Each row is a point on a landscape with many valleys, with its height.
A ball rolls from a point to the lowest of its 2 nearest points, and stops where none of them is lower. Distance is the straight distance between rows; heights are no part of it.
q369: [ -1   1   8 -13  11 -14   5  -6   8 -20  10  20   3   2  -1  19   8  14
 -15  16  -1  14]  height 6.46
q223: [ -1  -3   9 -19   7   9  -4   9   9 -26  -8  13 -25  -3  11   3  13   6
  -7  13   3  27]  height 6.90
q430: [  8  -4  17  -2   2  -7 -12  19  14   2  -3  -5   8   2   7  11  -1   7
 -21  -6  -4   7]  height 2.24
q237: [ 17  -8  -3  -2   0  14  17   2  -9 -11 -15  25  15  -4   9  15   9  29
 -14   7  14  -2]  height 6.87
q973: [ -4  -8 -13   8 -13  -5   2  -1  11  -7  24  13   5   9   0 -13   3 -23
  -4 -12  13  -5]  height 3.79
q632: [-17   1  -3  -4  -4 -14 -17   4   2   2  -1 -14  -1   1  -7   1  -5 -11
   6   3   3  17]  height 2.13
q453: [  1   6   1  11 -11 -11  10 -24   2  20  36 -12 -12   0   3 -12   3  -7
  15  -8  -5  -9]  height 5.19
q583: [ -9   6   4 -15  -4  -3  -6   0 -14 -13  -1  12 -28 -12   7  -2   4 -12
   5   1  -1  11]  height 1.99
q389: [ -9  12  -4   1  -3  -7  -1  -2  22 -23 -14  18   4  -2  -9  -5   4  -5
 -17   6  -6   0]  height 6.06
q334: [-22  30   4  12   2   3 -13 -17   0  -1  -6   8  -2   9   0   3   0 -13
 -16   5 -11  -9]  height 1.95
q831: [  3 -17  -6   3  -8   0   4   9   6   3  24  12  15  15   5  -9   6  -8
 -17 -18  11 -11]  height 4.04
q697: [  8 -13  -1   5  -6  -7   4  13  -1  13  19  -8  10   4   6 -17   2  -3
 -10 -20   0  -5]  height 2.93
q547: [  6  -7  10 -15   1  -6 -13  25  13   1   9   1  -2   3   8   7  -9   2
  -1 -12   3   2]  height 2.17
q921: [ -7  17   1   6 -13  28 -12 -13   7 -13  -4   8 -24  13   7  -4   3 -23
   2  -2  10   5]  height 1.24
q506: [ 14  -8   0 -14   3   3   2  10   3 -24 -14   6 -11  -8   7   2   2  20
   1   7  12  33]  height 6.70
q707: [  5  -2  -4  13  -9   0   6  -2  11 -12 -10  17  15  -8  -6  -5   6  -9
 -14  -5   1 -17]  height 5.85
q447: [ 15  -7  -1   9   7   6  18  -6 -17   2 -19 -21   3  -7 -22 -10  -6   5
  31  13  -2 -12]  height 5.59
q133: [ 13   2  -1  12  -3   6   7  -8 -21   5 -15 -18  -5  -6  -6  -7 -17   9
  29  -3  -2  -8]  height 5.46
q878: [  8 -12   0  -4   0   3  -1   6  -4   3 -16   0   9  -1  -6   2  -9   3
   4 -11  -8  -6]  height 2.36
q585: [ -4  29   5  13 -14  -4 -10 -12  24   6  30 -10 -20  17   2  11  -2   3
   8  -8   5 -10]  height 1.57
q355: [ -6   5   1  -2   1   3 -12   8 -11  -4 -23  -2  -2  -5   8  -6   3   1
 -18  -3  -5  17]  height 2.07
q470: [ 10  -3   9   0  -1   2  -8   8   5  -8 -19   8   9  -6   6   4   6  10
 -28  -3  -4   9]  height 0.69
q371: [  9 -20 -17  -7  17  -5  13 -14   3  -7   2   8   9 -10   2   1  -1  20
  -2   4  -2  24]  height 4.28
q696: [ -6  16 -15  -5  -8   1   4  -5 -18 -17 -26  -6 -12  -3   2  -6   3   8
  10   6  11  17]  height 3.16
q802: [-12  38   8   8 -17  -1  -2   0  20   1  19   5 -14  18   4   0  -4  -5
  -2  -7   2 -27]  height 1.14
q698: [ -8 -24   2  -4   2 -18 -13   3 -11  24  29 -13   1  -1   5 -19  -4   1
  15  -4  -2   9]  height 4.36
q954: [-15   1   6 -11  11  10 -18   9   4  -7   3  15 -23  -4  12  -1   1 -17
  -9  -2  -5   9]  height 2.73
q63: [ -3  -7   0   2 -15 -12  -1 -11  -7  22  30  -9 -12 -10  12 -24  -3  -1
  25 -10   3   3]  height 4.89
q623: [-14   9   2 -10  10 -17  -7   5  22 -20  -1  10   1  -3  -6  12   5   2
 -19  16  -4  15]  height 6.26
q555: [ -4   3   4  -4   2   4  -5  -2   1  18  -5  -8   4  10  -9   3 -10 -10
   7  -6 -17 -19]  height 2.95
q603: [ 12   2  17 -16   9 -12  14 -10   1  -5   5   9   9  -2   0  26  -2  27
  -6  15  -4  10]  height 6.63
q740: [  9   2   3  -7   1  12   3  -1  20 -16 -21  23   5   4   9   9   9  22
 -30  13   2  15]  height 2.30
q344: [  4   5 -20   3   0  -9  22   1   5 -20 -19   7  11 -11   1  -4  20  16
 -15  11   4   9]  height 4.05
q240: [ -5   4   4 -17 -11   5  -8  28   3   7   5   5  -7   8   7   5  -2  -6
   1 -15   3 -18]  height 1.25
q823: [-16  -6   4   0   9  -5 -14   5 -12  34  15 -27   1   7   0 -12  -8 -10
  12   4  -9  -1]  height 3.70
q850: [ 20  12   8  22 -10   5  10 -10   4  17   2 -19   4  -1  -4  -9   1  -6
   7  -6  -9 -18]  height 5.14
q888: [-12  12   0  -3   0   0  -5   3 -29   0 -26 -16  -6  -2   1  -4  -5   9
   3   2  -6   7]  height 2.74
q487: [  1 -22   4  -7  15  -7   2   0 -15   5   2  -5  22  15 -16  15   5  15
  -5  13  -5   3]  height 4.68
q681: [ -9   0  -7   9  -4  -6  -4 -18  -1  -1  13   6   1   4   0  -9   1 -22
  -3  -9   0   2]  height 3.08
q862: [-16  29   3   0 -16   3 -12  10   7  15  10 -20 -17  11  11   1  -4 -12
   4  -6  11   1]  height 2.33
q304: [ 16 -15   0   5   7  -9  22  10  -8  -6 -14 -15  10 -19 -22  -5   2   8
  22  13   5  -8]  height 5.82
q278: [-25   5  -1  -7   3 -10 -21  18   6   7  17  -8 -11  -7   2   8  -2 -19
   5   9   4   8]  height 2.80
q104: [ 13 -20   7  -2   3 -12  11  11 -15  17  23  -9   4   3  -5 -12   6  -1
   6  -5  -8 -19]  height 0.42
q58: [ 10 -29  -6  -3  18  -8   9  -9  -6   5  -1 -11  21   4 -21  -3  -1   9
   8  11 -11  11]  height 5.15
q656: [ 17 -26  -6  11   9  -1  18  13  -9 -12  -9  -8  14 -18 -11   0  -5  12
  19   1  25  -3]  height 6.11
q38: [-12  19   3  19  -5   1  -8 -17   3  12  10  -4   4  17   1  -5   0 -15
 -14  -7  -9 -12]  height 2.37
q277: [ 27   7  11  25  -1   7   5 -16  -9  15  -2 -28 -10  -8   0  -6  -7  12
  24  -2  -5 -11]  height 5.33
q307: [ 16 -18  -6   4  10   3  22   2  -9  -3 -16   7  23  -7  -7  11   8  26
  -3   8   0  -6]  height 7.02
q495: [ 22  -6  11   5  -8  -2  14  20  10  13  -8  -7  12  -8  -9  -7   6   1
   1  -6 -10 -30]  height 4.73
q461: [ 13 -27   2  -2  12 -14  15  -1 -26   4  14  -1   7 -10 -15  -3   7   0
  16   6  -6 -15]  height 2.70
q731: [ -1  10   4   4 -10  11 -11  -2 -28   9  -4  -7 -16   4  18  -8 -11  -6
   8 -16   8  -2]  height 1.71
q774: [ -7 -13   3 -11  14  19 -18  10  -2  -3  -4  19   1   8  10  12   0  -7
 -18  -1   2   3]  height 3.32
q873: [ 12   3   0  18   3  12  15 -21  -1  12 -15  -4  13 -11  -8  -9   0  -7
   1  -7 -19 -19]  height 5.38
q959: [ -2 -19 -25   0  12   5   5 -12 -11  -5 -12   3  11  -3   1 -11  -4  11
   2  -2   4  25]  height 4.98
q972: [-27   7  -6  -6  11  10 -25   5   3   4   9   1 -19 -12  11   4  -8 -23
   6  11   0  16]  height 3.24
q709: [  3  19   7  -2 -12   7  -9  -7 -18  -3   1   1 -35  -6  20   0  -3  -8
  15 -10   6   2]  height 1.13
q54: [  6   5 -16  -9   2  -5  17  -1  25 -17 -16  13  15   1  -2   8  12  25
 -16  14  -3   7]  height 3.31
q570: [  5 -14 -13  11   2  -9   7 -13 -12  -3 -11 -14   5 -18  -2 -21  -5   7
  10   0   2  24]  height 5.52
q405: [ 11  -6   5  11  -5   0  22   6   9   7   0   9  10 -15 -11   0   6  -8
   6  -6  -6 -44]  height 4.35
q359: [ 11   5   6 -17   3   3  21  -8 -10  -5  -7  15  11   7  15  22   3  35
 -11  18   5   9]  height 6.75
q392: [ -7   7  -8  -5  -6   8 -15  -8  14  -1  -8  -7  -9   3  -3   0 -15 -15
  13  -7   5  14]  height 1.30
q113: [  0   6 -14  13   0   5  19 -17   3  -3 -21   9  17  -8  -8  -6   6   2
 -11   2 -13 -12]  height 5.61
q385: [  6 -12   9 -10   2  23 -12  10   4   1  -5  22  14  18   6  24  -3   7
 -19   0  11  -3]  height 3.73
q564: [ -7   6  -8  -8  -9  21  -7  -5   8 -16 -20  12 -11   7  -3   0  -3 -16
   4  -4   5   5]  height 0.53
q557: [ -9  18   1  -7 -19   1  -7  13  11  -4   4   9  -6  12  -2   2  -2 -16
   4 -10   8 -23]  height 0.58
q463: [-17  30   1  11  -8  -1 -20 -10  10   8  15 -17 -12  15  -2  16  -3 -11
   6   5   7  -2]  height 1.96
q479: [  6 -15  -7 -11  14  -5   5  -8   9  -6  -6  10   7 -11  -7   7  -4   7
  -2  -6 -16   6]  height 3.30
q400: [-18   9  -3  -3 -13   2  -9  20   0  21  17 -23 -10  10  13 -18  -5  -4
   2 -11  16  12]  height 2.85
q81: [ 13 -16   2   7  11  -3  24  -4  -7   5   7   3   8 -20 -14  -2   7 -10
  11   0 -11 -28]  height 3.80
q490: [ -4 -15  10  -3   6 -18  -2   7  -3   6  21   3  15  14  -8  13   7   0
 -10   5  -6 -11]  height 4.18
q125: [-16  11   2   2   6   9 -13  -5  -5  30  13 -23  -7  11   2   5 -15 -10
  16  -3 -10  -6]  height 3.33
q718: [ 17 -18 -11  -2   2   1  13  13  -7 -24 -10   3   0 -15   0   2  -6  19
  12   3  25  17]  height 6.42
q967: [-21  32  -1  11  -4  20 -18 -17   4 -14 -10   6 -15  16   2   3   5 -19
 -11  12   4   3]  height 1.64
q106: [-22  -4   3  -3  13 -20 -14   7   5   5  26   4   0   4   1   7   2 -15
 -13   7  -5   1]  height 3.49

For each start below, name the point where the ball stops.
q63 | q878
q973 | q564
q237 | q850
q506 | q850
q487 | q564

Call two points neighbours if one is among the 2 nearest of the other. Go from one point of each pair to the other, from neighbour to neighbour, staying as low as possible. Name the highest point that can't be avoided.
q104 and q470 | q831
q470 and q709 | q888
q470 and q557 | q430
